Points on a hilly landscape, in no order, each with its height.
From any point a ball rolls to the lowest of the 2 points nearest to it. It stops when none of these is lower. Distance is the straight distance between rows; heights are no part of it.
Q396 (h 195): [-0.62 -1.16  1.02  0.42 -4.85  1.08  1.00  2.85  1.06  2.54  1.09 -1.62
 -0.86 -2.22  2.28 -1.59 -0.09 -0.77  2.01  0.16 -2.59 -0.06 -0.43 -3.66]
Q346 (h 472): [ 0.62 -0.79  2.02 -1.07 -0.57  1.16 -2.54 -0.03  0.16 -1.42  3.66  2.17
  0.13 -1.43 -3.07 -1.46 -1.33 -1.09  1.02 -2.75 -0.87 -0.64  1.22  1.24]
Q283 (h 442): [-3.13  0.47 -1.29  0.99  2.27 -1.09 -0.40 -1.37  1.38  2.05 -0.56  0.01
 -0.18 -0.87  0.96 -1.98 -1.36 -0.31 -3.87 -0.26 -1.22  0.44 -0.23 -1.02]
Q715 (h 660): [-1.07 -0.08 -1.18 -0.36  0.59  0.91 -2.16 -0.74 -0.79 -1.49 -0.89 -0.83
  1.43  0.36  1.67 -0.59  1.32  1.84 -3.15 -1.53 -0.38 -0.94  1.10  0.91]
Q718 (h 707): [-0.93  1.74 -1.28 -0.54  2.56  1.29 -1.60 -2.06  2.53 -0.78 -2.41  0.33
  0.30  3.16  1.56 -0.47  0.68 -0.04 -0.32  3.27  1.82 -1.60  1.68  1.28]
Q875 (h 798): [ 1.76  2.27  1.74  1.37 -1.55  0.41 -0.55 -0.13 -1.87 -1.12 -0.94 -1.88
 -0.77 -0.46 -2.26  0.51 -1.53 -1.61  3.63 -2.01  0.37 -0.66  1.28 -2.25]
Q352 (h 624): [ 1.96 -0.43  0.19  2.72  0.08 -1.22  1.58 -1.62 -1.30 -0.10  0.54  0.07
  0.27 -0.40 -0.05 -1.47 -1.03 -0.84 -1.53  2.98  1.32 -0.76 -0.31  0.22]
Q40 (h 646): [-1.95 -3.11 -0.69 -0.97  3.10  0.80 -2.36 -0.83 -1.56  0.29 -1.25 -0.88
  0.86  1.25  2.09 -1.74 -0.45  2.41 -1.71 -0.27 -0.48 -0.32  2.17  2.07]
Q269 (h 601): [ 0.34 -0.07  1.53  1.04  0.04 -2.90  0.85  0.39 -0.65 -1.30  0.09  0.60
 -0.76 -0.36 -2.77 -0.94 -0.05  0.81 -1.32 -1.25  2.64  3.76  0.45 -2.66]
Q222 (h 626): [ 0.47  0.65 -4.15 -1.24  0.26 -0.59  0.13 -1.92  1.75 -0.54  2.42  2.02
  0.81  0.18  0.02 -0.33 -0.47  1.16 -0.44  2.96 -0.42 -0.52 -2.25  1.47]
Q943 (h 546): [ 1.01 -1.75  1.40  1.66 -0.25  0.45 -0.53 -0.61 -1.88 -1.48 -1.26  2.26
 -1.37 -0.25 -0.12  0.43 -1.71  1.04 -1.97  0.84  4.11  1.01 -2.19  1.39]
Q587 (h 223): [-2.46  1.82 -1.36 -1.80 -0.25 -1.96 -0.87 -0.98  0.72  2.63 -1.65 -0.06
 -1.11  1.00 -0.85 -0.52  1.22 -0.71 -1.29  0.50 -2.68 -0.49  0.99 -2.15]
Q933 (h 428): [-1.16 -0.55 -0.91  0.59  1.88  0.28 -0.34 -1.97  0.37  1.47  0.40 -0.60
 -0.12  1.80 -0.01  0.54  0.11  0.71 -1.18  2.47  1.66 -0.56 -2.11  1.60]
Q745 (h 188): [ 0.82 -0.46  2.11 -1.33 -0.57  0.90 -0.22  0.86 -4.10  0.15  0.64  1.77
 -1.95 -0.66 -0.33  1.14  0.45 -1.10  1.34 -1.10 -1.68  0.04 -1.81 -1.25]
Q315 (h 494): [ 1.61 -0.28 -0.41  0.89  0.63  0.34 -1.16  0.86 -1.71 -2.72 -0.47  2.03
 -3.78 -0.86 -0.51  1.56 -0.64 -0.24 -0.56  1.10  2.68  1.03 -1.40  0.43]
Q299 (h 855): [ 0.73  3.68 -1.20  0.21 -0.53  1.56 -0.45 -1.74  1.33  0.09 -0.54  0.79
 -0.65 -0.03 -1.34  1.74  0.02 -2.11 -1.90  2.12 -1.38 -1.67 -0.68  1.02]
Q607 (h 333): [ 0.55 -0.16 -1.74 -0.35 -0.69 -1.68 -0.16  0.16 -0.53 -1.75  1.50 -0.55
 -0.89 -0.67 -1.06 -2.32 -1.52 -0.51  0.64  2.07 -1.43  0.92  1.07 -0.41]
Q499 (h 570): [ 1.95  0.18  0.15  3.71  0.67 -0.27 -0.69 -2.72  2.95  0.42  1.91  1.99
 -0.69 -2.40 -1.14 -1.26  0.11  0.21 -0.26  0.16  1.62 -2.57 -0.92  1.92]
Q240 (h 538): [ 1.90  1.28  2.01  1.58  1.03  1.60 -0.37 -1.75 -2.21  0.21  0.54  1.03
 -1.62  1.19 -2.44  1.49 -0.03 -0.90 -2.81  3.28  3.30  0.08 -1.11 -0.87]
Q81 (h 326): [-2.39  0.93 -0.75 -1.74 -3.62  0.61  1.17  1.32 -0.15  5.78 -0.18  0.26
  1.43  0.66  2.86 -2.55  0.30  1.44 -1.57 -0.74 -5.21 -1.13  1.24 -2.59]
Q28 (h 695): [-1.68  0.40 -2.73 -1.25 -0.57 -0.70 -3.02  0.37  2.28 -1.22 -1.42  0.00
  0.49 -0.41  1.59 -0.69  1.69  0.05  1.77 -1.75 -0.43 -0.73  0.63 -0.42]
Q637 (h 825): [-1.28  0.13 -0.01  0.51  1.28 -0.84  1.27  0.22  1.15  3.06 -1.08 -2.04
 -1.77  0.04 -0.14  0.73 -1.67 -1.73  1.63  3.09 -1.38 -1.80  0.34  0.12]
Q581 (h 339): [ 2.73 -0.56  0.47  0.89  0.11  0.42  1.57  2.38 -0.92  0.04  1.23  0.50
 -0.06 -1.51  0.99 -0.17  1.29  0.14  2.49 -1.61 -2.67  1.32 -0.14 -1.05]
Q6 (h 394): [-0.52 -0.19  0.66 -1.47  1.68  0.10 -0.55 -1.73 -0.61 -0.74  3.76  0.43
  0.37  0.50 -0.89 -0.99  0.67  2.56 -0.85 -1.20  0.76  0.26 -1.10 -1.06]
Q10 (h 224): [ 1.02  0.40 -0.17 -0.43 -1.48 -0.86  0.90  2.55  0.49 -1.01  0.22 -2.26
  1.11  1.80 -0.68 -0.12  0.66 -1.01  4.04 -0.38 -0.15  0.55  0.42  1.34]
Q51 (h 101): [-1.53 -0.08  1.00  0.22 -3.64  0.48  0.99  2.32 -0.62  2.29 -0.64 -2.12
 -0.81 -1.44  2.41 -1.09 -0.33  0.63  2.15 -1.15 -1.54  1.04 -3.65 -3.80]
Q666 (h 352): [-1.70 -0.81 -0.65 -0.95  2.76  0.88 -0.95 -2.73 -0.81  0.46  2.49  1.49
 -0.13  1.53  0.17 -1.80  0.85  1.91 -3.51  0.15 -1.03  1.19 -1.87  0.11]
Q308 (h 275): [ 0.60  1.12 -0.80  0.94 -0.60 -2.26 -1.08 -0.61  0.78  0.06 -0.07  0.44
 -1.12 -2.28 -2.51 -2.70 -1.72  0.37  1.91 -1.05 -2.22  1.06 -0.74 -0.52]
Q400 (h 588): [ 0.33 -3.53  0.87  0.02  0.91  0.23  1.12  0.43 -1.10 -1.53 -1.74 -1.47
 -0.83 -0.40  2.46 -0.01 -1.93  1.17  2.07  2.35  1.16 -0.46  1.76  0.83]
Q225 (h 510): [-1.72  0.49 -0.70  1.66  0.84 -1.85  0.32  2.82 -0.34  2.82 -1.61 -0.49
  1.21 -1.61  3.17 -0.84  0.83 -2.34 -1.31 -1.59 -1.80 -0.79 -0.50 -1.14]
Q502 (h 414): [ 0.92  0.63  1.06 -0.77  0.23  0.02 -3.41 -0.01 -1.48 -1.66  2.55  2.40
 -0.11 -2.40 -2.20 -0.54 -2.10 -1.72 -1.18  0.19  0.87 -2.44  0.91  0.68]
Q717 (h 657): [ 2.37 -0.98  0.32  2.84  0.23 -2.22  1.88 -1.35 -1.12  0.61  2.63  1.56
  1.06 -0.03 -0.83 -0.85  1.07 -3.02 -0.25  0.70  2.13  0.16 -0.88 -0.46]
Q814 (h 251): [ 0.49 -0.94  2.27 -0.50 -1.65 -0.40  0.57  0.56  1.44  0.42 -0.50  2.98
 -1.54 -1.16 -0.85  0.84  1.44  1.12  0.61 -2.87  0.54  1.27 -2.23  1.68]
Q49 (h 682): [-1.19  1.27 -4.13 -1.11  1.61  0.41 -3.17 -1.85  1.56 -0.05 -0.40 -0.03
  1.84 -0.25  0.42  0.36 -0.70  0.76  0.66 -0.26 -1.24 -1.70  0.48  0.29]
Q443 (h 666): [-1.26  0.36 -4.23  0.40  3.08  0.62 -1.07 -2.28  2.01  2.54  0.72  0.38
  1.41  2.15  1.51  0.40  1.64  0.41 -0.90 -0.10 -1.29 -1.79  0.95  1.79]
Q256 (h 276): [ 0.76 -1.52  1.84  1.41 -2.72  1.09  2.54  1.55  0.26  0.12  2.35 -0.84
 -0.93 -2.85  1.53 -0.51  0.40 -0.07  2.04 -1.50 -0.41 -0.49 -0.02 -2.71]
Q418 (h 412): [-2.02  0.38 -0.35  0.63 -1.13 -0.94 -0.06  1.19  2.54 -0.28 -1.89 -1.54
 -1.45 -2.50  0.12  0.68 -0.25  0.78  0.15 -1.07  0.80  0.95 -1.80 -0.29]
Q515 (h 479): [ 0.66  0.53  0.43  2.36  2.20  2.45 -0.63 -1.90 -0.18  1.39  0.70 -0.94
 -0.19  2.38 -1.77  1.44  1.54  1.10 -2.53  3.41  3.64 -0.22 -2.24  1.32]
Q389 (h 604): [ 0.68 -0.15 -1.92  1.56  0.61 -0.49  1.19 -2.20  2.50  0.26  2.13  1.20
 -0.19 -2.12  1.00 -2.07 -0.73  1.03  0.58  0.83 -0.84 -1.39 -1.74  1.22]
Q83 (h 391): [ 1.48 -2.15 -1.05 -0.81 -0.41 -1.84 -0.94  1.26 -1.66 -2.70  1.83  0.52
 -2.30 -1.39 -1.85  0.10 -0.91 -0.26 -0.38  1.52  0.50  2.27  1.97 -1.24]
Q973 (h 873): [-2.27 -0.29 -1.90  1.12  3.76 -0.75  0.61  1.08  2.37  2.88 -1.81 -3.61
 -0.62  0.49  1.33  1.38  1.32  2.95 -1.19 -0.41 -0.24 -0.29  1.95 -0.26]
Q100 (h 688): [-1.11 -1.73  1.88 -1.80  1.08  0.64  0.50  2.28  0.53  0.47 -0.39 -1.16
  0.06  1.85 -0.86  1.93  0.92 -1.43  0.33  0.08 -0.11  2.73  1.50  1.17]
Q404 (h 274): [-2.19  1.53 -1.42 -1.46 -2.50 -0.70 -0.24 -0.16 -0.49  2.96 -1.80 -0.09
  0.28  0.47  0.83 -2.21  1.41  0.28 -2.48 -1.04 -4.82  0.04  2.34 -3.19]
Q167 (h 862): [-0.37 -0.56 -3.66  1.43  3.66 -0.48  0.87  0.67  0.64  1.83 -0.16 -3.35
  0.12  1.28  0.82  1.73  0.28  0.25 -0.73  1.91 -0.49 -0.90  1.83  0.87]
Q233 (h 806): [ 0.01 -1.29 -2.84  0.63 -1.15 -2.58  0.85 -0.95 -0.07  2.08 -0.20 -1.00
  0.07 -0.71 -1.06  1.58 -0.81 -2.81  0.50  3.10 -0.98 -1.18  0.44 -0.24]
Q437 (h 273): [ 1.86  0.18  2.43 -1.09 -0.08  0.72 -0.16 -0.12 -4.59 -1.09 -0.94  1.31
 -1.75 -0.91  0.36  1.09 -2.28  0.33  1.42  0.32  0.61 -1.84 -0.82 -1.10]
Q195 (h 643): [-2.74 -2.05  0.92 -3.20 -2.87  1.57 -0.13  2.07  2.49  0.63 -0.02 -1.32
  2.27  1.41  1.21  0.57  1.20 -0.56  0.74 -1.03 -1.14  1.83  2.04 -0.91]
Q486 (h 850): [-0.39  0.05 -2.70 -0.17  1.80 -0.16  0.27  2.93  0.56  0.99 -0.25 -4.43
  1.51  0.78  0.16  3.05  0.73  0.94  1.40  0.23 -1.04 -0.21  0.62  1.60]
Q768 (h 645): [-0.55  1.10 -5.39 -1.21  0.59 -0.91 -0.63 -1.03  1.94  0.52  2.70  0.27
  2.15  2.74 -1.33 -0.25  1.10  1.28 -2.73  2.45 -0.18 -0.69  0.39  2.23]
Q210 (h 222): [-0.23  2.52  0.17  0.31 -0.74 -2.58 -0.83 -0.61  1.09  0.23 -2.02 -1.23
  0.81  0.42 -2.63 -2.05 -1.29 -0.11  3.41 -1.37 -0.08  0.80 -0.58 -0.79]
Q470 (h 573): [ 0.84 -1.14  2.35 -0.06 -0.59 -0.01  1.21  2.01 -1.38 -2.48  0.51  1.00
 -0.40 -0.47 -0.63  0.17 -1.55  0.24  0.28 -2.62  1.77  3.79  1.53 -3.26]
Q551 (h 500): [ 2.50 -1.29  1.32 -0.06  0.91 -1.39  1.18 -0.24 -1.12 -1.47  1.60  2.11
  0.74  0.02  0.49  0.08 -1.05  2.73  3.16 -0.28  4.53 -2.91  0.88 -0.82]
Q787 (h 368): [-1.21 -1.30  0.14  1.14  0.61  0.76 -0.39  0.04  1.27 -0.36  0.57 -0.91
 -1.52 -1.17  0.60  2.49  1.22 -0.48 -1.91 -1.05  1.68  0.82 -1.38  0.30]
Q820 (h 160): [ 0.33  1.96 -0.30  0.10 -3.58 -1.56  1.38  1.40  1.53  1.16 -1.08 -2.29
  1.79  1.20 -1.88 -1.13  0.50 -0.45  3.79 -0.93 -1.61  1.53 -0.38 -0.45]
Q879 (h 585): [ 2.13  1.28  1.50  2.17  0.27  0.25  2.44 -1.58 -1.85 -0.73 -0.25 -0.52
  0.03  1.02 -1.66  0.57 -1.36 -1.81 -1.65  2.38  1.70  1.89  0.23 -0.97]
Q799 (h 250): [ 0.19  1.21 -2.02  1.05 -0.21  0.35  0.41 -2.41 -0.33 -1.89  0.09 -1.43
 -1.22 -0.82  0.75 -0.92 -0.03  2.46  0.84 -0.38 -0.10  0.70 -2.66 -2.01]
Q197 (h 478): [-3.16 -1.02 -2.81  0.62  2.04 -2.34  0.37  0.70 -0.09  2.73 -0.79 -0.28
  2.62 -1.23  2.84 -0.45 -1.17 -1.64 -3.64 -0.99 -0.60 -0.80  1.16 -1.26]
Q592 (h 750): [-0.95 -0.06  2.87 -1.11 -1.18  1.39  0.02 -0.77  0.15 -1.92 -1.04  1.04
  0.59  2.62  0.70 -0.19  0.28  0.37  2.80 -3.56  3.22  0.71  0.08 -0.97]
Q538 (h 839): [ 1.49  0.48 -1.22 -1.65  1.85  0.53 -0.33  1.64 -0.59 -0.91  0.23 -2.57
  1.13 -0.26 -0.68  3.87 -0.81  1.06  1.58  1.37  0.38 -1.60  0.32  1.17]
Q135 (h 348): [ 0.42  0.42  1.84 -1.31  0.19 -0.06 -1.46  1.75 -3.73 -2.13  0.41  0.79
  0.11 -2.71 -0.55  0.69 -3.31 -1.49 -0.73  0.02  0.30 -1.70 -0.14 -0.79]
Q373 (h 623): [-1.44  0.35  1.23 -2.51 -3.66  0.10  0.82  2.88  0.63 -0.22  1.26 -2.04
  2.85  0.40 -0.44  0.56  1.64  0.36 -1.48 -1.42 -0.88  1.77  0.92 -1.56]
Q428 (h 681): [-0.14  2.03 -0.85 -1.19  1.12  0.58  1.93  0.58  1.22 -2.44 -1.44  0.74
  1.38  2.12  2.39  0.18  0.62  0.14 -3.27  2.55  0.80  0.56  0.29  1.97]
Q471 (h 539): [ 0.83  0.15  1.45 -0.43 -0.48  0.55  1.62  1.96 -2.08 -2.83  0.69  1.01
 -2.21  0.05 -0.62  1.67 -1.79 -1.05 -0.07 -0.53  2.64  1.82 -1.31 -1.49]
Q830 (h 384): [ 1.21 -0.85 -0.54 -0.90  1.52  0.95  1.91  0.73 -2.50 -0.09  1.14 -0.72
 -0.34  0.16  2.07  0.69  1.38  0.99  0.07  0.89 -2.67  0.56 -0.33 -1.00]
Q542 (h 165): [-1.66  1.52 -2.28 -2.90 -0.39 -1.19 -1.89 -0.82 -1.09  0.57 -2.29  1.16
 -1.73  1.31 -0.30  1.03  0.91 -0.43 -0.93  1.52 -1.48 -0.12 -1.66 -0.12]
Q29 (h 267): [-0.30 -0.46  2.76 -1.27 -2.71  0.09  0.07  1.29 -1.27  1.36 -2.30  2.15
 -1.61 -0.89  0.47  1.50  1.60 -0.19  1.31 -1.98 -1.09  0.27 -2.08 -0.78]
Q888 (h 828): [ 3.28  1.20 -1.16  0.48  1.91 -0.56 -0.84 -0.29 -0.20  0.13  0.13 -0.37
  1.10 -1.22 -2.42  2.35 -0.90  1.53  1.95  1.12 -0.57 -0.71  0.00  1.12]
Q808 (h 709): [ 0.47 -0.61  2.68  0.26  0.18  2.18  1.15  1.32  1.34  1.00  0.55 -0.04
 -0.97  1.32 -1.97  1.38 -0.23 -3.30  1.76 -0.98 -1.70  3.51  0.51  1.25]
Q599 (h 699): [-0.07  2.10  1.03 -1.38  0.36  2.86  1.52 -1.15  1.72 -2.45 -0.56 -0.45
  0.82  1.80  1.04  0.51 -0.30  1.63 -1.60  1.42  0.57 -0.80 -0.69  1.99]
Q874 (h 293): [ 0.91  0.89  0.15  1.71 -1.89 -1.66  2.10  2.80 -0.20 -1.37 -0.99 -1.78
  0.81  0.65  1.21 -1.08  1.76 -1.24  1.12 -0.23  0.78 -1.14 -0.45  2.36]
Q809 (h 460): [ 0.55  0.16  2.23 -3.14 -0.60 -0.91  1.65  0.42  0.51 -1.17  1.59  1.01
  0.44 -0.35  0.11  0.33  0.41  2.82  2.68  0.32  1.74 -3.21  0.06 -0.46]
Q694 (h 814): [ 3.54  1.83  0.96  1.96  0.38  0.36  1.27 -1.10 -1.24  0.25  1.12 -1.54
 -0.66 -1.29 -2.23  0.88 -0.16  0.13  2.34 -0.17 -1.25 -1.29  1.00 -1.31]
Q330 (h 880): [ 1.01  2.28 -0.65  0.16  3.01  1.69 -1.62 -0.85  1.78 -1.47  1.04 -0.58
 -1.73  0.11 -1.47 -0.60  0.13  1.48  0.15  0.19 -1.30  0.74  0.63  0.22]
Q114 (h 482): [-1.37  0.45  1.21 -0.90 -0.32  0.05 -0.56 -2.54  0.66  1.18  0.68  0.50
 -1.38  1.98 -2.24 -1.79 -0.21 -0.14  0.61  0.95 -0.11 -0.24 -1.80  1.78]
Q728 (h 547): [ 1.26 -2.74  1.26  1.07  0.73 -1.41  1.15  0.93 -0.39 -1.77 -0.84  0.52
 -1.31 -0.76  1.74 -0.07 -1.29  0.70  3.23  2.02  4.67 -1.59  0.93  0.31]
Q109 (h 491): [ 1.11  0.09  1.55  2.08 -2.32 -1.07  0.14  0.96  1.54  0.74 -0.69  1.69
 -0.43 -4.27 -0.14 -0.20 -0.85 -0.41  1.86 -3.41 -0.01 -0.99 -0.54 -0.55]
Q168 (h 317): [ 1.58 -0.88 -0.04  1.17  0.37  0.51  0.49 -1.00  1.16 -0.65  2.14  1.98
 -0.54 -0.59 -0.10  1.21  2.22  0.92 -0.61 -1.27  2.02  0.52 -2.23  1.69]
Q541 (h 191): [-1.07  0.88  0.94  0.78 -0.99  1.20  0.93 -0.73 -0.82  0.38 -0.09 -2.51
 -1.46 -0.97  0.92 -1.17 -1.32  1.18  2.32 -1.29 -1.17 -0.01 -2.76 -2.28]
Q899 (h 869): [ 1.36  2.68 -0.40  0.09 -0.34  1.72 -2.43 -0.68  1.44 -1.42  1.28 -0.18
 -1.71 -1.05 -2.87  0.41  0.25 -0.08 -1.30  0.46 -1.29 -1.67  0.72  2.34]
Q445 (h 523): [ 0.84 -1.63  1.31  1.34  0.62  0.27 -2.11 -1.55  2.14  0.69  3.19  1.84
 -0.30 -2.00 -3.39 -0.03 -0.09 -1.20 -0.61 -1.15  1.03 -0.54  0.39  2.36]
Q228 (h 404): [-1.38 -0.70 -3.45  2.09  1.64 -1.13 -1.02 -2.78  0.21  1.93  0.34  1.60
 -1.80 -1.59  1.26 -1.83  0.06 -0.37 -2.75  0.57 -2.03 -0.74 -0.93 -0.56]
Q967 (h 429): [-0.02  0.28  2.59 -3.24 -0.15 -0.12  1.49 -0.36 -0.71 -0.30  2.97  0.27
  0.04  1.31 -1.07 -0.35  2.08  3.57  1.19 -1.00  0.63 -0.86 -1.10 -0.99]
Q938 (h 641): [ 0.36 -0.40 -1.37  0.37  0.86 -0.52 -0.64 -0.26 -1.08 -1.55 -0.63  0.04
  3.16 -0.14  1.38 -1.28  0.67 -0.66 -0.48 -1.31 -0.39  0.95  1.40 -0.57]
Q281 (h 686): [-1.21 -0.47 -3.36  0.19  1.85  1.58 -1.35 -2.71  1.89  1.47 -0.89  0.56
  0.87  4.66  1.71  0.40  2.88 -1.21 -0.90  2.05  1.03 -1.31  0.95  2.81]
Q578 (h 736): [-0.39  0.21  2.84 -0.15 -2.97  1.38  0.77  3.94 -0.11  1.73 -0.11 -1.01
 -0.20  0.64 -1.00 -0.30 -0.15 -3.18  1.04 -0.92 -2.95  1.73  0.02  1.17]
Q619 (h 764): [-1.13 -1.53  0.85 -0.27 -2.60 -0.04  0.94  0.70  0.89  2.96  0.18 -0.44
  0.83  0.26 -1.73  0.57  0.11 -2.99 -0.32 -0.16 -2.53  0.48  0.47  2.90]
Q363 (h 630): [ 0.58 -1.23  0.61  1.03  0.66  0.05 -0.91 -0.24 -1.78  0.02 -3.10 -0.23
  1.50  1.73 -0.02  1.88 -0.21 -1.81 -1.98  1.80  1.79  1.34  0.46  2.59]
Q50 (h 622): [ 0.69 -1.52  1.29  0.64  0.71  0.18 -0.03  0.68 -2.20 -1.48  0.33 -0.65
  3.77 -1.79  1.95 -0.34 -0.73  0.53 -0.22 -2.97  0.58  0.36  1.66 -2.29]
Q556 (h 592): [ 1.48 -1.32  1.83 -0.65  0.27  0.29 -0.01 -0.30 -2.81 -1.10 -1.00  2.55
  1.63  0.34 -0.88  1.86 -1.59 -0.66 -1.38  0.01  2.69  1.04 -0.27  1.28]
Q790 (h 787): [-1.07 -1.04 -1.97  0.74 -1.14 -1.44  1.55 -0.91  0.56  2.02 -1.05 -1.09
  2.05  1.02  0.13 -0.15 -1.30 -2.33 -0.80  1.83 -1.14 -0.08  0.15  2.78]
Q546 (h 444): [ 3.12 -2.05 -1.13 -0.33 -1.40 -0.47 -1.63  0.63 -2.35 -2.63 -0.06  2.62
 -3.21 -1.04 -1.88  2.17  0.95  0.14  0.19  0.32  1.77  0.79  1.86 -1.09]
Q773 (h 600): [-0.34 -0.77  2.06 -1.29 -1.10  0.78  0.98  2.41 -1.60 -1.25  1.33 -1.57
  2.03 -0.89  0.37  0.72 -0.02  0.68 -0.63 -2.01  0.34  1.58  1.43 -3.05]
Q113 (h 665): [-2.88 -3.63  1.06 -1.76  1.09  0.80 -0.22  1.39  0.96  1.11 -0.24 -0.18
  1.94  1.15  2.79  0.55  1.02 -1.91 -0.09 -0.39 -0.63  0.82  2.31  0.34]
Q837 (h 659): [ 0.66 -0.55 -0.82  0.26  0.36 -0.89  0.13  0.72 -0.72 -1.66 -2.20  0.98
  1.97  0.97  0.92 -0.30  0.34 -0.57 -4.71  2.29  1.36  1.49  1.33  2.47]
Q657 (h 731): [ 1.00 -0.31  1.94  1.37  1.51  1.48 -0.84 -0.26  0.82 -0.69 -0.22  1.41
 -1.85  1.02 -1.80  0.66 -0.24 -0.87  1.90 -2.11  1.01  2.46 -0.02  0.66]
Q919 (h 783): [ 1.13  0.83  1.36  0.37 -2.20  0.98  0.25  0.79  0.47 -1.44  0.25 -0.36
 -0.77 -0.51  0.00  1.35  0.21 -1.05  4.65 -2.41  1.76 -2.48  1.35 -1.41]
Q53 (h 625): [ 1.49  1.38  0.80  0.77 -0.21 -1.92 -0.64  2.35  0.11 -1.31  0.53  0.64
 -0.57 -2.54 -2.50 -1.02  0.41  2.89 -0.45 -3.61  0.45  2.33 -0.03 -1.41]
Q767 (h 729): [-1.72  0.53  1.93 -0.96 -0.14 -0.22 -1.54  0.15 -0.72 -1.74 -3.11 -0.02
  1.33  1.72  1.95 -2.14 -0.14 -0.11  1.51 -2.29  1.65 -0.25 -0.18  1.37]
Q350 (h 301): [-0.73 -0.94 -2.07 -0.46  1.48  0.57 -1.63 -3.03 -1.23  0.27  0.98  2.59
  0.19  1.07  0.14 -1.56  0.45 -0.50 -5.32  1.96 -1.04  2.44  0.03 -0.58]
Q823 (h 89): [ 0.27  0.22 -0.01 -2.41 -0.23  0.68 -2.18 -0.13 -2.17 -0.57 -0.67  2.38
 -1.65  0.74 -1.15  1.93  1.11 -0.77 -0.57  0.03 -0.94  0.88 -2.25  1.17]
Q155 (h 841): [-1.39  2.36 -0.95  0.77  0.36  1.11  1.46 -0.82  2.21  2.20 -1.50 -1.08
 -1.41  0.16  0.60  1.02 -0.45 -1.85 -1.69  1.68 -2.76 -1.60  0.03  0.77]
Q550 (h 357): [ 0.83 -0.41 -1.60  1.43  1.51  0.28 -1.72 -2.10 -0.25 -0.16 -0.77  3.01
 -0.68 -1.31  1.22 -0.64  0.57  0.29 -3.45  1.60 -0.32  0.27 -0.51  0.43]
Q355 (h 620): [-1.52 -2.92  0.99 -2.01  1.29  1.43 -0.94 -0.36 -0.80 -0.63 -1.48 -1.89
 -0.84  1.81  1.81 -1.02 -0.43  1.92  1.29  1.14 -0.67 -0.14  2.32  0.75]
Q87 (h 768): [ 0.30  0.93  1.24  0.08 -2.14  0.87  1.12 -1.19  1.91 -1.44 -1.42  0.24
  0.35  1.30  0.30  1.47 -0.35 -0.71  4.67 -1.54  3.38 -1.43 -0.42  0.67]
Q571 (h 451): [ 0.16  0.27  0.56  1.53 -2.85 -2.54  1.48  1.71  2.28 -1.41 -0.89  0.26
  1.28 -3.04 -0.25  0.00 -0.87  0.25  0.37 -1.91  2.54  0.23 -0.72  0.42]
Q802 (h 710): [-2.55  1.92  0.03 -1.48 -2.29 -0.35 -1.62 -0.70  0.69 -1.00 -1.64 -1.03
  1.48  0.85  1.33 -2.65 -0.28 -0.29  1.39 -1.59 -0.06 -1.72  0.10 -0.32]
Q206 (h 415): [-1.10 -0.29  0.07  0.10  0.51 -0.04  1.89  0.82 -0.17  1.81  1.25 -2.38
  0.42  0.60  1.05 -1.30  0.62  0.67 -0.44  0.16 -2.59 -0.16  0.44 -0.28]
Q747 (h 717): [ 0.11  2.02  1.39 -0.17  2.30  2.05  0.83 -3.21  3.02 -1.12 -1.60 -0.02
  0.82  1.19  1.22  0.00 -0.37  2.08  0.27  1.83  2.29 -2.09  0.85 -0.32]
Q107 (h 374): [-0.43  0.76 -0.13 -0.42 -0.95  0.19  2.98  2.24 -1.66  4.26 -0.42 -1.06
  1.01  0.75  2.42 -1.83  0.78  1.56 -1.04  0.06 -5.32 -0.09  0.04 -1.21]

Where does a ball stop that starts at each point below?
Q973: Q443
Q87: Q443
Q167: Q443
Q355: Q350
Q225: Q823
Q747: Q315
Q899: Q773
Q768: Q745
Q578: Q773
